A landscape with many valleys, sampled at points; each row gives a point and its height.
A ball rolls from a point to the lowest of its 3 nearest points, and stops where none of them is lower. Distance is the straight distance between rows; heights are no part of it.
k_99: [ 43 126 107 138 129 131  89 111  86 175 210 194 140 121 143 117 150 135
 151 137 145 124 115 163]  (h 66.1)
k_275: [128 107 142 143 123 164 118 164 112 102 106 156  95 199 156 105 124 209
  80 170 150 133  61 172]  (h 64.9)
k_419: [105 141 152 119 130 106 150 163 135 108 172 134 122 145 180 198  97 120
 131 128 110 120 144 132]  (h 49.9)
k_233: [143 145 119  99 118  98 124 163 124 110 113 143 137 139 166 122 149 155
  71 163 163 127 103 158]  (h 79.7)
k_442: [ 91 136 103 135 107 137 111 129 125 111  90 181 117 204 146 108 165 200
  99 161 127 112  79 184]  (h 78.7)
k_941: [172 107 117 127 123 108 153  96 145 132 130  69 145 106  56 112 119  74
 144  70 120 116 185  97]  (h 40.7)
k_421: [ 79 124 125 120 157  99 131 106  83 166 193 145 152  78 129 108 153 112
 131 155 137 119 140 149]  (h 70.2)
k_618: [130 161 160 121 102 106 133 196 126  68 145 125 111 121 160 127 149 153
  52 167 148 133 104 167]  (h 86.0)
k_385: [108 136 117 145 157 135 111 116 128 153 180 125 128  30 128 136 107 101
 142 119 113 160 134 137]  (h 41.9)
k_357: [ 61 126  85 127 152 153  99 104  91 149 106 200 133 137 139 117 159 175
 136 165 144 110  89 157]  (h 73.2)
k_199: [ 76 137 129 136 142 142 125 148  98 109 187 137 114 143 174 143 108 145
 145 124 151 115  96 156]  (h 60.8)
k_518: [157 112 134 143 139 154 104  90 103 161  68  97 113  67  78 117 123 110
 137 114 153 133 149  65]  (h 25.7)
k_968: [190 171 147 115 134  95 142 106 175 127  77 117 135 137 138 113 151  91
  97 124 128 129 120 137]  (h 51.2)
k_33: [168  88 142 142 124 128 123  85 100 179  86  92 160  82  86 102 152  48
 135  96 134 132 156  82]  (h 32.0)
k_288: [116 130 144 137 143 127 142 154 139  80 121 129 122 102 151 121  83 154
  95 134 123 173 119 124]  (h 39.0)
k_967: [117 142 129 116 109 182 125 147  69 106 181 159  88 223 149  98 114 152
 115  79 136 122  78 146]  (h 35.1)
k_475: [170  84 121 149 152 129 112  58 134 139  57  73 108 114 121  66 132  88
 137  74 142 103 146 106]  (h 40.5)
k_534: [ 55 131 125 150 148 171 128 135 118 133 196 152 135 106 134 159 112  98
 192 107 127 167 115 168]  (h 29.5)
k_970: [ 75 102 148 120  97 153 105 164 126 106 129 161  93 215 163 162 145 170
 108 143 181  82  91 151]  (h 78.3)
k_422: [152 142 130 146 131 146 153 136 140  99  83  87  98 115 126 136 100 146
 140 125  90 143 142  77]  (h 31.9)
k_40: [170 153 117 137 164 116  86 124 135 129 109 125 143  67 148 101 129 160
  91 136 153 139 111 107]  (h 48.6)
k_983: [159 123 119 105 109  97 118 108 140 183 124 117 174 116 131 115 137  94
 129 142 123  94 163 112]  (h 42.5)
k_992: [122 111 107 156 144 145 138 138 140 144 130  96 111  96  99 173 100 107
 171  98  84 143 176  98]  (h 33.5)
k_264: [113 120 124 139 143 141 168 142 145 134 119  84 138 104  62 178  95 124
 189  91  93 152 187  91]  (h 31.7)
k_207: [157 119 134 127 155 145 117 101 130 125  74  90 130  97 108  99 114 157
 121 154 119 131 131  62]  (h 13.0)
k_592: [105 115 119 114  88 129 166 134 157 116  90 148 150 216 139 134 162 125
 131 177 133  95  96 144]  (h 74.1)
k_366: [188  99 145 149 134 120 144  76 167 113  83  64  92 128  71  91 116 101
 131  63  92 101 150  71]  (h 24.8)
k_482: [ 61  99 122 110 156 136 116  91  96 132 120 136 164 117 114 128 134 160
 162 154 135 121 142 100]  (h 29.9)
k_132: [137 131  97 123 102 111 100 144 124 125 105 181 128 142 150 105 152 190
  67 186  80 113  82 184]  (h 87.5)
k_772: [ 87 124 124 145 119 100 109 123 101 179 181 158 138 143 171 148 150 129
 121 162 157  95 134 171]  (h 59.8)
k_447: [127 125 138 112 115 124 152 148 144 121  89 133 146 183 122 122 149 157
 121 160 115 125 105 127]  (h 76.4)
k_597: [204 133 131 120 119 128 148 143 172 106  68  86  80  79  70 124 112  69
 138  37 120 152 134 129]  (h 35.5)
k_631: [ 60 118 138 119 127 115 138 116  84 164 155 150 163 150 144 162 148 139
 150 158 101  91 139 128]  (h 26.3)
k_484: [143 144 120 132 162 127  75 111 141 156 134 110 148  68 134 122 111 134
  94 127 139 124 140 108]  (h 44.0)
k_673: [ 96 120 108 108  61 114 129 162 143  98  95 157 150 200 159 131 167 145
  94 190 132  88  53 182]  (h 81.1)
k_749: [111 127 123 130 133 135 185 162 158  90 154 104 109 146 122 184 101 154
 168 117  87 166 176  91]  (h 49.6)
k_449: [ 76 114 136 121  88 100 124 179 112 103 170 148 119 181 152 165 114 137
  99 123 151 114 126 174]  (h 88.1)
k_580: [ 68 128 124 131 161 170  99  99  71 124 185 172 129 139 148  96 129 166
 161 130 152 120 104 157]  (h 68.3)
k_400: [210 132 123 153 139 151 116 137 157 123  61  79  90  63 109 137 100 108
 138  70 137 131 163  90]  (h 32.7)
k_774: [120 114 125 138 155 124 137 146 155 160 166 131 157  66 115 170  90  89
 176 127  83 153 171 130]  (h 36.9)
k_17: [109  59 124 123 137 141 128  93 104 167 128  84 155  75  60 151 135 111
 183 114  97 129 171  63]  (h 44.6)
k_954: [ 91 137 106 122 120 144  95 118  96 148 177 189  98 195 161 110 157 151
 101 136 131 100  97 203]  (h 53.7)
k_86: [167 154 115 129 160 111 117 125 159 136  99 105 110  95 116 113 114 130
 139 134 126 124 128  70]  (h 26.4)
k_42: [239 134 114 197 130 137 108 121 124 124  64  93 103  50 100 123 128  69
 139  65 160 140 139  90]  (h 33.9)
k_104: [145  99 125 105 119  99 139  77 139 172 106 107 165 145  95 111 140  83
 153 130 112 112 171 107]  (h 32.9)
k_53: [ 92 124 148 107 103 135 121 179 140  77 144 126  88 196 160 119 144 195
  70 149 154 132  65 171]  (h 66.6)
k_833: [179 150 108 121 145 100  74 123 148 149 102 156 133 118 157  95 135 180
  73 166 128 133 127 162]  (h 55.8)
k_566: [232 133 131 147 137 112 115 122 187 108  81  79 105  92  85 107 149  71
 130  54 119 145 155 123]  (h 34.0)
k_309: [218 133 133 161 120 126 147 117 142 120  75  84  89  97  91 114 112  92
 138  75 114 132 139  83]  (h 30.1)
k_489: [ 62 121 113 122 105 186  76  85  90 149 178 213 106 222 138 133 149 139
 138 115 130  76 104 192]  (h 63.1)
k_619: [174 164 144 116 142 122 128 160 144  70  99 116 126 109 155 132 120 158
  65 145 126 158 130 114]  (h 46.8)
k_578: [ 90 103 129 134 154 163 111 146 121 166 151  97 127  40  79 151 114 106
 192 116  83 166 161 102]  (h 41.7)
k_653: [ 91 140 127 138 157 136 139 129 121  98 148 121 134  96 124 162 100 155
 157 143 111 131 155  91]  (h 44.8)
k_611: [ 93 117 140 102 114  85 173 122 131 149 124  94 172 160  70 137 113 100
 192 122 106 128 173  87]  (h 15.2)
k_716: [158  89 135 151 145  92 133  82 180 152 102  93 127 127  88  90 159  72
 151  43 132 105 170 118]  (h 43.9)
k_824: [135 119 133  96 136 111 120 135 128 140 142 105 150  82 140 138 121 118
 135 134 135 129 161 107]  (h 35.6)
k_393: [117 142 128 147 120 145 117 135  88 113 167 173  99 176 160  87 138 181
  75 138 124 126  72 186]  (h 37.0)
k_170: [165 142 129 145 126 131 154 125 129 137 121  95 109  93  78 145 116 106
 154  87 112 133 143  69]  (h 35.0)
k_671: [124 119 141 126  77 108 152 165 125  98 112 129 137 180 158 145 145 143
  70 152 139 128 125 175]  (h 86.5)
k_758: [140 145 126 113 150 140  97 115 144 147  77 156 117 145 126  78 144 204
  89 171 128 137 111 139]  (h 63.9)
k_989: [165 123 129 139 130 139 116 152 146 170 110  93 126  66  84 182  93  81
 161  89  86 165 185 112]  (h 30.8)
k_134: [ 87 103 113 141 179 142 135  95  88 118 208 139 134  92 112 139 140 111
 196 133 126 166 121 129]  (h 17.4)
k_639: [120 129 141 112 118 117 169 131 124 137 130 125 144 154 149 153 116 119
 152 137 121 128 151  93]  (h 35.3)
k_91: [112 116 115 113 129 104  94  80 122 182 134 150 151 108 169 122 129 116
 109 159 151 109 147 136]  (h 52.2)
k_92: [111 152 119 128 135 110  97 119 118 130 144 142 124 133 146 118 125 170
  95 144 129 127 119 141]  (h 75.2)
k_327: [110 129 120 123 136 113 113 131 131 141 139 159 152 145 162 140 136 169
 103 150 146 104 113 168]  (h 69.3)
k_11: [158 144 143 129 109 106 157 129 143 106 132 108 151 113 120 164 121  86
 143 135 114 122 153 104]  (h 23.6)
k_629: [149 143 147  93 106  83 155 162 144  98 114 126 150 160 167 152 126 125
  93 164 130 140 135 149]  (h 87.2)
k_761: [203 119 125 183 139 142 128  69 122 150  84  75 125  87  85  77 155  62
 132  86 148 122 126 111]  (h 36.8)
k_817: [157 140 121 143 136 126 125 138 159 138 120 122 120  56 112 158 107 123
 132 116 120 152 145  93]  (h 33.0)
k_164: [195 162 128 116 125 103 136 144 153  92 115 109 120  67 142 162 123 113
  93 128 113 139 142 108]  (h 38.0)
k_205: [134 117 140 139 130 142 114 169 116  80 159 136  82 153 160  94 103 192
 105 150 119 162  58 190]  (h 50.8)
k_30: [ 91 138 159 126  98 155 133 177  92  90 202 146 115 172 145 115 105 144
 113  87 162 118  69 193]  (h 49.3)
k_335: [ 56  89 140 117  85 165 106 146 109 124 141 173 128 220 171 159 132 138
 123 138 148  86 121 159]  (h 82.4)
k_694: [124 106 114 125 156 116  99 110 106 193 156 129 161  63 103 154 152  94
 144 131 146 134 146  99]  (h 43.6)
k_632: [ 94 131 138 140 185 157 133 109 114 138 156 126 123  94 149  93  97 164
 143 149 137 141 118 114]  (h 52.3)
k_456: [ 93 134 156  88  78 159 109 166 116 122 212 175 113 221 136 130 127 112
 127  83 176 111  88 174]  (h 49.8)
k_733: [133 156 125 117 155 106 116 135 108 134 155 151 135 109 185  95 123 148
  55 168 129 129 114 195]  (h 79.9)
k_946: [119 115 103 118 108 110 126  96 122 185  93 132 160 116 122  98 127 116
 145 146 142 129 153  78]  (h 43.0)
k_131: [117 105 130 111 170 109 136 118 125 122 127 138 117 143 136 152 110 159
 137 162 136 116 153 104]  (h 43.7)
k_927: [105 158 151 127  99 114 117 148  99 119 198 170 127 153 169 108 129 142
  99 117 127  95  85 204]  (h 38.4)
k_240: [180 171 104  89 129 109 113 120 162 144  80 172 133 150 132  87 170 114
  56 169 125 111  90 153]  (h 67.7)
k_459: [156 158 150 112 126 116 144 132 168 105  78 111 124 147 128  83 144 163
  88 191 145 140  86 107]  (h 86.9)
k_306: [ 78 145 134 155  99 179 148 161 102  95 195 170 104 157 156 141  99 113
 171 105 145 136  86 128]  (h 66.9)
k_888: [134 130 129 127 117 118 166  96 148 145 100 100 154 150 102 126 128 128
 182 129 113 102 150  82]  (h 22.5)
k_14: [133 140 140 116 119 130 163 145 165  69  93 128 114 113 107 176 112 120
 127 164 101 158 132 104]  (h 40.6)
k_173: [152 153 115 109  93  98 155 122 171 138 112 155 143 176 125 139 162  74
 107 177 145 117 120 144]  (h 65.9)
k_730: [ 73  99 141  97 119 114 159 108 116 163 115 130 154 150 121 148 145 131
 192 145 120 128 177 112]  (h 21.5)
k_269: [119 184 134 136  71 174 104 154  86 102 231 171 136 157 143 137 119 110
 129  77 136 139  92 207]  (h 57.6)
k_446: [130 128 131 139 101 109 155 140 142 157 141 100 173 104  87 180 123  80
 153  89 106 144 182 115]  (h 27.3)
k_975: [111 154 136 134  98 149 112 119  54 110 196 168 126 177 167  89 125 154
 126 123 136 151  81 194]  (h 11.3)
k_701: [207 123 152 117 131 113 153 112 164 112  89  96 107 146 110  85 124  82
 109  80 133 130 127  95]  (h 34.2)
k_180: [184 137 134 121 120 132 177 139 175  87  65  83  98 151 110  84 120 130
 115 118 109 132 126  72]  (h 16.2)
k_524: [141 135 124 109 123 104 133 109 161 146  72 141 142 150 137 108 154 148
 118 158 127 101 139 114]  (h 66.5)
k_355: [111 110 132 128 170 143 119 144 140 171 146 104 123  30 101 162 128  59
 159 103 115 184 161 129]  (h 41.1)
k_642: [ 61 119 113 139 143 133 156 124 105 109 184 142 130 141 150 172 111 121
 189 132 114 120 148 117]  (h 37.1)
k_395: [126 140 147 141 144 132 158 162 132  72 126 139 125 156 163 151  90 169
 125 143 132 160 107 118]  (h 22.0)
k_669: [135  81 120 127 121 119 132 105 114 172 112 102 183 111  64 118 156  55
 157  79 135 129 182  89]  (h 36.2)
k_890: [125 145 100 106  87 105 118 159 164  95  79 142 120 179 135 105 211 156
  68 185 135 134  60 174]  (h 88.7)
k_719: [201 160 130 145 128 134 142 126 171 114  73  60 115  92  84 147 112  82
 158  78  89 143 155 102]  (h 33.6)
k_418: [ 60 123 112 127 167 146 145  92  78 105 185 134 117 116 132 129 119 134
 204 116 153 131 130  98]  (h 28.2)
k_144: [128 124 157 129 132 135 149 163 135  73 122 124 105 170 153 114  99 199
  96 165 119 118 108 128]  (h 49.7)
k_299: [ 89 123 117 117 114 147 143 155 124 112 124 149 110 201 163 147 115 190
 120 150 157 109 120 152]  (h 80.8)
k_248: [198 138 116 159 123 125  59  82 129 163  82 118 145  76 118  95 145 102
  90 121 167 110 133 102]  (h 51.1)
k_215: [103  93 117 137 175 140 133 120 111 153 172 116 143  35 100 159 122  93
 168 127 107 153 159 115]  (h 39.5)

Where does a ball stop that starts at each point below?
k_91: k_611
k_890: k_975
k_758: k_207
k_17: k_207
k_385: k_11
k_132: k_207
k_578: k_11
